A landscape with many valleys, sampled at points; each row gives a point and its height.
A ball rolls from a point to whichever of its 2 nearest points has the largest drop for the distance, and stops where none of them is lower. Distance is the straight distance between rows; heights are no part of it.
(907): [139 163 105  82 177  94 136 133  94 113 131 161  75  73  87 180 165 111
 110 119 166]  height 548
(689): [ 91 137 172 121 164 181 104  84 191 144 149 128 121  84 111  81  78 146
 148  77 147]  height 760
(499): [103 218 100 112 137 106 114 138  94 156  79 106 110 106  74 139 113 152
 113 208 130]  height 390
(886): [131 112 156  85  77 114 144 149 104 140  96 103  91 142 150 160 141 132
 135 198 150]  height 269
(545): [ 48 179 116 227 136 148 157 102 143 109 107 121 114 100 140  89 118 106
 115  78 103]  height 612
(725): [135 137 152 145 134 164 163 128  94 141 142  59 145 152 151 108 159 129
 121 153 179]  height 418
(558): [144 120 166 133 133 146  94 146 143 157 165 162 123  70 118 106 113 146
 178 103 154]  height 838
(802): [184 117 116 103 112 143 117 142 123 122  67 117 108 198 136 164 127 112
 130 121 106]  height 280
(371): [156 104 100 124 111 150 152 157 147 113  85  89 146 194 137 150 105 117
 154 164 129]  height 342
(516): [ 91 148 101  72 168 122 179 142 161  92 142 160 137 107 146 164 108 101
 146 146 111]  height 267
(789): [107 146 100 109 123 122 115 107 204 149 142 126 140 175 125  90 107  99
 119 123 162]  height 648
(722): [ 89 136 154 170  92 109 115 156 191 123 177 145 138 182 170 112 164 133
 144 137  98]  height 643
(389): [ 83 197 113 137 143 127 147  92 150 111 121 139 164 166 147 124 144  59
 126  95 125]  height 705
(780): [158  74 126 134  75 111  81  72 104 152  86 103 157 197 125 142 115 113
 133 136 111]  height 795
(1092): [142 145 165 175 105 170 134 141 138 123 128 107  87 153 148 116 147 109
 130 100 146]  height 229
(85): [101  99  95  98 131 117 167 154 166  58 135 166 114 141 151 109 138 147
  83 164 111]  height 484
(64): [ 99 105  98 175 132 164 160  94 117 103 137 135 147  92 134  79 129 171
 157 132 124]  height 270
(955): [119 112 164  97 132  90  86 125 101 157  83 114 129 123 105 123 125 162
  76 174 137]  height 639
(556): [168 171  87 108 182 110 140 125  92 135  94 155 104 105 104 150 159 142
 122 163 121]  height 485
(1005): [130 102 127 150 138 171 133  86 103 173 144  36 176 137 143 111 114 139
  95 171 157]  height 515
(292): [168 120 160 104 180 120 151 122 134 127 126  86 154 117  93 146 131 139
 166 146 104]  height 627
(1007): [112 165 142 156 104 116 104  91 196 125 169 125 136 161 138 119 132 122
 150 124 119]  height 672
(625): [162  84 131 152 112 125 117 102  99 126 115  91 152 177 116 136 155 145
 132 116  98]  height 830
(432): [165  64 138 162 128 171  84  71 139 141 129  69 189 126  90 151 105 130
 119 133 146]  height 664
(923): [149 147 131  72 115 102 108 129 113 118 117 150 105 110 152 140 132 131
 119 173 143]  height 389
(502): [128  77 100 164 143 145 113  82  93 174 110  71 189 127 101 102  87 122
 101 132 140]  height 595
(750): [143 103 117 114 112 128 151 192  70 150  98 131  57 126 126 184 157 130
 122 127 155]  height 369
(106): [153  93 161 107 158 103 121 143 125 159 119  52 157 130  75 131  80 141
 130 145  66]  height 673
(1057): [117 134 112  72 172  85 141  78 126 134 128 117 116  91 107  97 115 137
 102 100 105]  height 492
(729): [157 116 117  98  76  88  84 157 125 148 139  85 153 157 119 108  79 144
 109 157 154]  height 408
(320): [144 147 156 140  79 121  84 180 129 113 204 152  87 149 162 169 144 107
 101  81 132]  height 824
(127): [132 143 143 128 104 100  94 135 158 129 194 166  70 115 141 116 128  99
 100  84 146]  height 774
(884): [165 125 114 146 120 111 132  49 110 132  99 107 157 162 132 154 174 133
 155 175 111]  height 855
(462): [126  78 156 101 118 108 100 166  91 139  56 128 128 171 103 164 144 156
  90 143 127]  height 738
(140): [152  83 140 112 154 110  95 126 155 144 143 180 132  94 107  91 121 187
 143 129 128]  height 794
(121): [124 174 105 105 137  99 101  60 141 123 166 138 110 117 133  78 125 133
  76  78 111]  height 608
(120): [124 138 152 122 102 146 157 145 156 142 125 139 100 153 164 133 159 114
 146 164 157]  height 154
(903): [134 129  75 160 125 131 147  81 118 125  85 152 144 145 116 139 174 127
 180 155 160]  height 873
(227): [159 138 145 114 138 162 154 191 154 114 132 163 104 148 137 176 145 108
 153 127 132]  height 60
(258): [127  94  85 100 159 101 104 148 107 107 118 204 152 115 132 121 119 152
  81 137  97]  height 617
(973): [151 119  95  95 110  74  93 117 164 143 141 120 121 177 128  97 111 127
  83 143 148]  height 545
(613): [ 71 110 125  85 155  90 156 136 131 158 126 112 162 108 107 126 122 165
 163 171 118]  height 404
(1077): [129 131 121 105 125 157 114 145 139 120 130 200 123 107 163 105 129 150
 111 147 164]  height 517
(58): [127 152 114 142 107 139 180 141  60 125 147  91 140 142 180  96 159 124
  95 134 133]  height 347
(621): [186 117 151 120 124 154 115 106 159  91  83 141  89 165 115 149 158 121
 128 127 128]  height 186
(95): [139 103  71 143  67 130 145 155 125 100 127 179  98 166 172 138 102  98
 106 124  93]  height 632
(1076): [105  94 178  74 136  87 139 151 124 161 134  96  96 101 123 109 123 171
  95 169 134]  height 525
(624): [150 144 157 181 149 165 111 184 155 155 176 158 157 123 141 120 145 134
 191  91 140]  height 862
(504): [111 178 139 188 138 138 150  65 136 127 110 126  97 120 132  99 136  69
 129  82  93]  height 591
(1073): [174 202 100 124 149 140  85  89 129 115 131 166 146 101 123 111 116 111
 131  93 147]  height 266
(486): [ 63 145 102 182 125 143 156 116 111  86 131 151 129  98 131 112 128  68
 104  41 121]  height 644
(950): [ 72 106  65 147 119 151 126  84 145 131 138 157 146 110 127  66  89 189
 134 103 145]  height 350
(1047): [128 192 130 101 133 106  92 100 184 142 196 154  62  91 134 104 120 142
 118  99 116]  height 709
(611): [ 71  71 163 101 132 120 156 116 121 167 129 108  95  77 106 125 128 167
 156 174 154]  height 449
(331): [ 96  67 145 152 134 149 146  58 118 161 141 113 108  69 103 110 133 171
 142 143 154]  height 488
(716): [129  46 169 104 136  82 105 102 140 135  87 129 124 170  90 155 147 133
 104 129 107]  height 808
(335): [ 85 153  74 160 116 138 108 120 153 103 141 180 150 134 155  65  95 144
  89 104 119]  height 479
(911): [161  63 103 171 121 164 145 166  93 113  79 149 103 120 116 134 140 157
 147 110 132]  height 264
(902): [166  96 175  73 155  92 114 191 109 156 134  94 138 135 107 155  83 119
 124  97  75]  height 721
(153): [ 81 121 129 128 131 114 168 109 136 120 140 110 165 151 115 140 144  70
 167  89 125]  height 729
(264): [ 99 118 119  99 141 106 176 137 109 112 108 110 134  98  92 158 108  74
 157  95 121]  height 749
(147): [148 125 130  89 142 106 157 188  94 123 152 100 150 118 116 181  97  84
 160  88  77]  height 754
(632): [121 124 124 117 135 123 152 163 131 120  90  60 151 154  83 173 105 105
 167 170 172]  height 405
(595): [111 162 120 107 105  94 142 162 107 149  89 105 109 110  99 160 127 136
 161 215 151]  height 348
(893): [112 128 100 148 114 136 146  78 140 113 150  96 158 135 117 137 144 126
 187 161 171]  height 888
(468): [ 93 155 129 119 108 102 153 123  90 142 168 156 137 109 159 120 177 131
 152 135 129]  height 875
(309): [198 164 131  98 159 131  99 125  99  96 101 120 177 111 113 131 112 103
 121 111 133]  height 132
(877): [122 146 101  96  85  83 155 172  99 117 166 103 157 121 160 123  93 123
 135 148 100]  height 230
(864): [104 133  92 181  92 127 122 124 156  87 117 185 135 164 147 115 138 102
 112 103 108]  height 576
(772): [166 145 116  78 153 102 101 108 129 114 107 116 141 106 111  93  82 143
  81 133 121]  height 338
(86): [107 142 133 113 147 149 111 112 186 127 141 115 176 129 114  96  71 102
 152  82 158]  height 708
(409): [ 70 138 102  51 157 109 174 180 142 131 116 144 144 113 151 138 101 147
 138 180 107]  height 349
(551): [152 124 114 110  86  96 112 201  91 111 129  88 150 118 105 141  73 133
 123 137 122]  height 304
(366): [118 124 128 139 111 122 132 144 181  84 166 163 129 155 167  92 150 171
 111 144  99]  height 598
(677): [112 140 111 149  95 110 159 141  78 139 156 115 168 126 138 146 165 136
 195 158 159]  height 887
(1052): [113 130 168 158 111 157  86 151 135 168 136 182 135 138 168 100 153 131
 123 120 178]  height 480
(560): [166 154 117 107 146 122 108  74 126 140  99  91 129 112  93 128 129 151
 133 167 179]  height 481
(888): [147  73 118 148 121 158 146 190  94 127 113 165  50 111 116 149 163 141
 123  77 159]  height 315
(263): [148 163 155 124 173 183 142 194 170 132 165 175  93 158 183 175 135 103
 114 154 113]  height 139
(938): [122 140  93 135  80 101 140 126  93 144 161  98 162 144 167  83 112 126
 112 121 127]  height 290
(698): [108 125 183 188 101 160  80 161 141 144 132 192 105 122 179 116 129 102
  94  74 127]  height 385
(454): [144 200 102  97 177 146 154 115 120 102 130 158 119  82 133 142 153 140
 152 149 134]  height 538
(970): [122 125 133 121 133 142 169 192  81 144  76  92 102 121  85 178 124 104
 146 141 162]  height 421
(50): [116 186 109  91 153 113 123 110 105 146 113  95 133  84  83 136 124 207
 141 181 150]  height 440
(1045): [156  63 157  94 163 118 131 136 134 133 110 127  97 186 115 167 156 130
 109  84  85]  height 852
(132): [153  68 117 190 121 162 149 128  92 140 126 149 138  89 114  94 121 167
 165 114 116]  height 218
(380): [151  89 131 128  92 118  78  61 147 150 139 102 171 151 118 127 114 114
 139 131 166]  height 735
(90): [111 133 116  64 156 103 176 180 110  95 160 148  88  88 147 182 110  97
 108 162  95]  height 153
(1105): [145 117 141 219 109 163 111  33 169 133 137 106 117 124 115  98 130 125
 139 114  93]  height 550
(144): [ 96 184 114 223 130 125 115  29 166 130 126 107 126 125 119  97 132 108
 150 100  85]  height 573
(233): [124  84 168 184 131 173 121  38 156 173 157 102 121  94 113 117 148 136
 126 129 131]  height 521
(656): [123 132 200 221 104 176  69 170 132 113 120 126 119 130 157 120 113 119
  91  45 119]  height 313
(13): [195 111 152 117 136 140  91  89 118 124  67 116 131 149  87 147 138 156
 124 174 150]  height 359
(361): [153 157 155 217 121 185  96 133 106 117 119 121 115 141 133 114 145 109
  97  41 146]  height 274
(412): [ 61 194 144 177 130 145 149 129 122  88 121 108 148 145 152 126 146  52
  98  66 119]  height 678
(1072): [109 109 107  79 157 114  93 146 125 143 118 177 159  83 132  99  83 198
 124 157 110]  height 725
(602): [113  92 126  79 139 130 167 180 113  57 117 159 114 112 148 158 120 127
  85 171  88]  height 309
(291): [136 134 151 190 144 187 135 203 169 148 145 138 131 181 154 145 167 138
 175 100 108]  height 872
(353): [131  90 128  99 129 103 119 151 134  98 156 191 124 123 148 139 127 109
  98 106  85]  height 491
(23): [156 162 143 104 155 126 169 133 115  88 154 119 117  85 116 159 159 117
 166 120 102]  height 587
(168): [139 165 148 116  88 120 132 148  88 130 177 134  96 126 169 158 169  93
 118 113 132]  height 854

Where does a ball stop that starts at each point below?
(903) | (877)
(468) | (309)
(147) | (556)
(153) | (611)
(689) | (877)

Call two points neighbours if one is among the 2 nearest of the other. Go from one point of each pair to the other, from neighbour to neighbour, staying as low as possible. Name the highest point that can't be avoided.
(621), (132) | (970)
(556), (877) | (147)
(877), (611) | (1007)
(132), (886) | (560)
